Each row is a point on a landscape with many valleys, with its height.
A ball rolls from a point to the lowest of its 2 nearest points, and stops where none of them is lower. Distance is the straight distance between rows; heights are no part of it.
Q_575: [ 76 124  87  99 104 140 177 170 149 136 114 104 110 120 152 126  88 121
 154  98 162]  h=20.9
Q_208: [159 150 107 155 152 106 169 114 132 115 134 124 130 146 148 167 127  66
 115 165 128]  h=71.5
Q_693: [127 120 138 140  78 137 166 120 135 150  92 106 129 129  73 118 165 121
  63 104  88]  h=51.6
Q_178: [123 128 121 105  92 131 171 159 157 142 154  78  91  95 129  88 109 114
 147  97 194]  h=24.6
Q_903: [150 126 137 167 159  91 124 107 121 140 141 112 143 142 118 129 129 138
 107 147 110]  h=49.8
Q_457: [148 136 183 140 141 123  99 137 128 103 135 169 138 117 129 113 110 135
 118 185  85]  h=25.6
Q_414: [110  90 119 178 198 168  80 120 133 142 154 179 142 186 127  89  88 129
 157  88 113]  h=82.0
Q_310: [ 87 140  85 116  48  81 163 152 109 113 158 139 126  83 147 134 133  98
 156 140 198]  h=16.1
Q_744: [117 129 166 121 136 106  95 122 104 125 156 174 139 126 138 123 131 154
 155 180  93]  h=23.9
Q_779: [108 119 125 128 111 135 144 127 166 146 119  67 101  88 133  67  78 176
 113  86 139]  h=21.7
Q_180: [176 137 165 164 158 100 105 110 121 103 109 115 138 135 141 106 146 150
  69 168  92]  h=48.3
Q_790: [147 156  86 134  87 115 161 116 132 122 106  65 113  74 131 115 149 125
  89 108 154]  h=57.7
Q_896: [144 165 146  76 113 168  99 165 112  60  47 133 145 102 173 138 152 131
 103 163 119]  h=32.6
Q_895: [143 143 128 134 124 103 130 114 113 154 150 107 129 127 121 129 143 116
 121 121 140]  h=46.1
Q_508: [128 110 191 112 130 172  92 132 155 147 185 147 105 144 100 117 126 133
 169  97 129]  h=7.8
Q_967: [117 136 153  95 107 132  91 117  98 145 104  88 132 114 123 108 167 193
 108 127 105]  h=43.5
Q_405: [ 99 103 132 124  96  99 142 105 110 162 182 178 115 167  95 184 176 104
 179 127 150]  h=50.4
Q_987: [168 117 170  73 132 199  67 133 141 158 166 118 102 140 135 129 123 141
 183 111 138]  h=10.8
Q_669: [152 167 134  78 142 143 102 158 135 101 120  83 120  80 195 112  97 161
 144 155 148]  h=34.7
Q_918: [144 115 134 164 135 120 151 114 149 137 206 149  98 154  83 154 146  60
 150 115 174]  h=32.0
Q_642: [ 65 119 128  76 131 132 120 142  90 162 130 105 126 122 134 138 142 181
 184  95 128]  h=67.3
Q_80: [126 119 128 125 101 141 160 135 182 100 190 203  84 136  83 151 151  77
 164 143 166]  h=49.6
Q_251: [150 162 115 117  86 107 100 109  88 122 123 152 166 132 136 188 154 118
 128 144 130]  h=20.5
Q_241: [191 155 151 136 119 150 116 116 132 105 133 145 124 139 126 157 163  60
  99 173 120]  h=12.0
Q_499: [159 179 103 108 138 134 129 141 103  70  72 105 131  82 167 150 172  98
  92 131 158]  h=16.6
Q_156: [161 153 155 117 142 112  75 109  97 132 125 101 141 118 150 119 149 179
 123 160 118]  h=45.7
Q_854: [101 114 108 124 130 143 157 155 160 137  99 142 134 148 126 125  81 107
 109 122 104]  h=31.8
Q_945: [137 142  60 149  69  88 161 121 115 110 108  83 148  88 118 134 153  96
  80  99 161]  h=61.6
Q_139: [173 128 128 184 161 116 156  90 136 132 198 143 129 157 101 173 135  54
 126 125 146]  h=27.4
Q_823: [122 171  66 121  99  61 143 124  88  93 126  94 161  78 165 145 112 133
 119 108 183]  h=14.9
Q_530: [140 184 133  85  59 105  95 149  94 102 107 112 152  60 145 119 135 155
 110 149 155]  h=26.1
Q_61: [119 128 115 123 100 116 134 107  88 163 140 119 143 132 115 173 167 120
 148  94 147]  h=41.0
Q_421: [125 139 115  99  86 154 161 169 132 114  66 123 141  94 123 123 145 126
 101 137 106]  h=36.8
Q_512: [ 56  89 143  86 103 127 124 157 131 141 122 188 114 139 117 144 116 153
 182 138 121]  h=65.0
Q_10: [201 144 132 184 150 113 119  73 142 139 150  69 117 133 105 118 144 122
  78 100 135]  h=36.0
Q_635: [127 153 138 127  79 129 163 158 154 105  90 133 130 106 106  89 130 116
  66 170 109]  h=38.7
Q_518: [108 148 106  93  93 112 129 138  89 125 124 157 137 100 147 175 164 108
 157 142 150]  h=25.9
Q_858: [142 133  76 173 120  83 180  96 133 138 120  78 134 128 110 128 145  97
  83 107 144]  h=66.5
Q_272: [106 115 164 139 114 110 130 130 126 150 124 149 143 146  85 125 146 144
  92 132  75]  h=48.5
Q_400: [ 68 122  87 105  98 103 190 160 108 151 132  97 111 110 154 134 137 116
 172  97 186]  h=11.7
Q_837: [100  83 142 133 145 102 126 104 132 131 191 211 107 167  90 179 162 111
 175 140 128]  h=54.2
Q_36: [ 87  97 129 149 154  80 140 109 100 140 154 202 140 148 134 174 145 126
 173 178  85]  h=61.5
Q_386: [109 151 120  67 102 164 127 171 108 100  52 125 139  95 147 148 146 135
 124 139 126]  h=34.6
Q_88: [ 73 126 100  82  75 150 137 188 159 126  90 147 131 105 138 105  84 128
 118 140 128]  h=13.2
Q_960: [ 71  92 136 169 151  78 158 119 122 119 167 208 123 173 101 156 132 120
 162 150 112]  h=58.4
Q_705: [207 178 147 135 101 109  98 130 138  96 154 117 134  98 146 105 113 104
  99 179 147]  h=30.2
Q_81: [ 94 110  82 129 127 132 158 170 171 130 124 136 127 142 140 113  62  96
 137 120 165]  h=27.5
Q_638: [ 91 106 118 117 161 126 111 105 123 145  85  92 131 114 151  96 100 223
 138 111  97]  h=37.4
Q_401: [166 137 132 104 161 176  91 134 134 119  83  88 128 144 162 144 112 134
 124 118 120]  h=7.9
Q_331: [110 110 131 182 190  54 128 113 103 111 190 166 119 136 167 110  92 147
 189 163 147]  h=15.9
Q_107: [124 168  93 119 148 107 144 118 121 103  85  71 127  77 169 131 132 164
 113 126 140]  h=28.7
Q_160: [ 91 126 147 112 102 112 125 119 129 159 115  99 123  92 108  77 130 212
 110 120  94]  h=41.5
Q_683: [186 153 145 155 146 145 143 124 158 100  87  79 108 122 125 100 136 117
  63 142 113]  h=31.4
Q_595: [220 160 140 170 146 133 128 113 149 117 127  85 121 135 122 110 143  88
  65 139 147]  h=33.1
Q_171: [178 122 151 116 137 174 133 122 148 135 140 139 113 147 106 154 139  78
 129 131 121]  h=9.5
Q_502: [101 144 107 101 160 133 128 133 117 123  71  74 123 101 164 135 110 192
 136 122 125]  h=33.6
Q_754: [160 113 128 204 209 106 148  98 125 131 181 141 134 164  97 142 124  84
 124 125 104]  h=23.2
Q_979: [ 74 117 110 109  90 154 109 172 168 169 106 138 137 124 122  70  82 155
 116 109 136]  h=16.0
Q_281: [118 141  59 120  67  75 166 132  94 116 155 111 148  91 159 142 108 111
 147  97 206]  h=6.3
Q_104: [ 84 120 102  71 128 153 113 142 121 121  95 189 137 152 151 203 121 122
 179 135 113]  h=2.4
Q_226: [149 105 173 139 132 173 125 131 157 143 192 133 104 152  69 131 136 106
 142  81 141]  h=4.4
Q_284: [135 117 123 134 161 149  74 142 154 136 113 129 134 118 168  69  52 167
 128 121 134]  h=39.9
Q_503: [146 143 127  97 145 145  83 161 151 109  97  88 122 102 185  79  67 185
 116 153 120]  h=37.3
Q_860: [ 90  91 128 161 136 112 181 137 152 137 175 145 104 154  86 138 121  90
 158 116 161]  h=39.0
Q_347: [191 131 177 129 117 189 123 115 153 152 184 122 107 140  81 145 163  76
 124  87 135]  h=7.3
Q_585: [183 145 145 124 129 123  73  93  93 126 146 156 149 161 136 194 160 103
 137 144 127]  h=16.3
Q_175: [167 145 126 154 156  79 115 115 120 107 146 158 138 141 150 179 119  91
 123 190 112]  h=73.0
Q_391: [101 121 133 133  86  93 149 130 144 128 184 188 102 138 105 153 146  90
 164 146 173]  h=46.0
Q_615: [132 178 100 115  73  76 117 130  96 104 124  99 150  85 140 128 114 146
  96 141 155]  h=21.5
Q_654: [135 130 110  91  93 152 141 134 124 156 167  70 103  96 150 120 149 115
 154  92 188]  h=19.6
Q_521: [123 114 134 127 134 142 159 131 164 165 158  65 103 105 127  77  91 146
 141  88 173]  h=24.8
Q_618: [133 121 140 127 122 152 137 121 154 136  84  91 117 139 101 110 135 162
  85 106  97]  h=53.0
Q_249: [165 129 117  96  91 170 142 128 170 114 168 183  85 127 127 171 162  58
 168 150 155]  h=51.8
Q_786: [137 155 124 139 136 137 128 109 124  91  55  80 125 136 150 144 183 138
  65 135 114]  h=27.0
Q_101: [106 111 157 150 156  74 103 113  89 114 185 199 121 124 155 113 110 167
 177 186 113]  h=21.4
Q_314: [148 145 175 128 149 110  75 110  99  91  90 108 130 138 166 111 153 184
  92 168  99]  h=47.2
Q_201: [127 108 138 220 211 116 143  98 116 103 197 142 140 153  95 101 121 119
 153 104 106]  h=16.4
Q_127: [181 178 138 101 116 128 113 155 139 105 139 107 121  76 183 110 112 124
 126 188 155]  h=32.2
Q_259: [ 63  99 140 106 133  93 137 136 104 140 140 184 125 143 129 168 133 152
 190 158 110]  h=63.6
Q_768: [103 107 126  78 149 181  73 138 104 136  84 193 143 169 145 161 113 147
 164 132  94]  h=2.3
Q_152: [ 98 114 101  83  62 184 141 164 156 126  95 191 120 126 107 157 140  71
 137 142 118]  h=8.8
Q_876: [153 158 174 125  91 118 112 147 132 108 133 169 133 110 108 115 150 110
  92 191 103]  h=27.1
Q_673: [ 82 126  82 126 119 106 194 128 108 155 112  90 126 112 132 156 158 116
 138  78 148]  h=23.1
Q_923: [111  81 102 136 191 122 138 116 105 164 142 100 118 147 152 128 102 164
 182  95 125]  h=72.7
Q_27: [120  98 114 195 196 173  76 110 135 147 121 176 163 179 102  84 111 124
 110  90  94]  h=83.7
Q_569: [168 165 132 142 146 132 113 110 141  74  74  71 114 124 169 112 150 137
  65 167 131]  h=29.7
Q_636: [161 154 158 109 138 162 100 142 143  69  52  99 134 134 170 117 130 157
  80 168 113]  h=31.3
Q_607: [ 80 102 134 150 100 119 189 133 143 166 112 130 139 144  64 118 151 130
  88 109  81]  h=50.2
Q_452: [196 136 135 163 110  98 105  81 128 141 184  84 146 140  91 114 118 126
  97  92 149]  h=39.5
Q_484: [168 162 120  90 155 165 116 143 120  92  82  89 120 111 168 144 144 117
 115 132 147]  h=11.9
Q_877: [125 107 171 159 135 149 108 115 139 126 120 126 140 108 105  59 115 196
 107 101  83]  h=44.5
Q_166: [135  86  98 178 215 112 153  81 117 148 143  95 124 154 136 116 106 162
 146  95 105]  h=76.1
Q_770: [ 45 107 112  68 103 137 117 161 116 158 107 150 134 135 134 129 106 180
 174 106 133]  h=66.2
Q_798: [ 92 118 135 111 114 125 132 106  94 175 135 134 143 159  96 172 177 135
 151 105  95]  h=44.7
Q_416: [171 135 150 196 119  81 112  99 131 120 194 130 166 136  73 108 117 115
  92  98 134]  h=43.4
Q_631: [170 126 141  77  99 184 112 141 134 155 166  97  94 114 137 137 148 109
 169 103 161]  h=14.4
Q_49: [197 147 180 126 142 138  84 108 122 112 128 164 135 165 119 164 168  96
 116 177 103]  h=13.8
Q_492: [131 130 197 146 123 147 108 151 154  97 110 180 148 125 103 102 120 141
  93 176  53]  h=26.6
Q_900: [116  83 121 170 165 163 116 126 153 162 117 144 146 176  89 109  93 118
 101  74 110]  h=85.3
Q_884: [ 93 126  85  83 103 168 118 165 149 128  90 181 132 145 141 165 109  81
 147 143 128]  h=6.0
Q_212: [101 123 110  91 101 162 103 144 160 153  96  88 124 117 133  83  79 177
 116  90 146]  h=18.6
Q_124: [190 175 185 109  75 148  92 140 141 102 141 136 116  94 123  97 140 113
  95 178 135]  h=28.6
Q_791: [126 164 106 130 154 106 134 115  98  80  66 102 152 111 158 154 162 138
  91 122 135]  h=22.3
Q_794: [ 95 108 156 136  94  93 125 106  91 172 159 149 147 146  71 142 159 146
 124 109  98]  h=46.7
Q_520: [131  84 110 199 229 136 135 105 131 127 141 130 134 159 134  91  65 146
 147  92 111]  h=78.6
Q_963: [102 107 132 126 153 102 125 107 103 168 120 102 124 118 118  95 131 214
 125 121  74]  h=39.7
Q_485: [ 86 134  91  89  87 114 170 152 127 126 140 155 124  94 137 161 160  80
 172 138 173]  h=24.1
Q_293: [ 81 111 106  79  52 171 158 177 137 138  92 159 115 113 107 117 109  93
 123 124 130]  h=10.9
Q_695: [107 101 104 125 150 144 147 133 129 142  76 144 150 182 112 142 113 107
 114 111  79]  h=33.9
Q_93: [137 116 125  81 148 181  62 141 119 145  95 128 138 156 151 135 108 148
 147 119 112]  h=4.5
Q_478: [122  93 139 209 213  89 154 116 119  99 201 155 123 149 127 113 108 113
 191 136 144]  h=6.5
Q_981: [ 91 107 110 148 108  91 192 125 124 167 147 115 127 151 105 145 144  93
 144 108 146]  h=33.0
Q_699: [162 133 102 185 180  99 179 101 141 130 122  94 131 155 123 147 129  86
  92 128 126]  h=69.7
Q_482: [125 143 117 112 105 151 142 113 132 130  88  62 106  97 115 120 161 141
  94 103 129]  h=55.0
Q_264: [151 120 165 158 164 157 128 136 160  87  85 167 138 154 113 110 110 102
  87 161  71]  h=27.3
Q_28: [114  94 138 146 160 167  87 128 144 144 119 142 134 132 123  58  77 182
 124  87 106]  h=42.4
Q_517: [ 85 105 129 109 159 109 145 117  96 171 153 113 118 140 157 156 135 150
 203  97 148]  h=69.5
Q_239: [134  87 129 174 196 144 111 112 116 125 155 171 138 153 149  83  68 149
 176 117 109]  h=80.3

Call two points neighbours if one is among the 2 nearest of the other. Go from one point of each pair to the other, from neighbour to neighbour, staying as low as possible. Name the highest point that can't be avoided.
Q_478 and Q_768 -> Q_127
Q_400 and Q_61 -> Q_903
Q_791 and Q_400 -> Q_860
Q_281 and Q_226 -> Q_518
Q_61 and Q_391 -> Q_249
Q_768 and Q_226 -> Q_521

Where does a ball stop that starts at each point below?
Q_518 -> Q_226
Q_521 -> Q_768
Q_28 -> Q_478
Q_208 -> Q_61
Q_635 -> Q_478
Q_27 -> Q_391
Q_642 -> Q_391
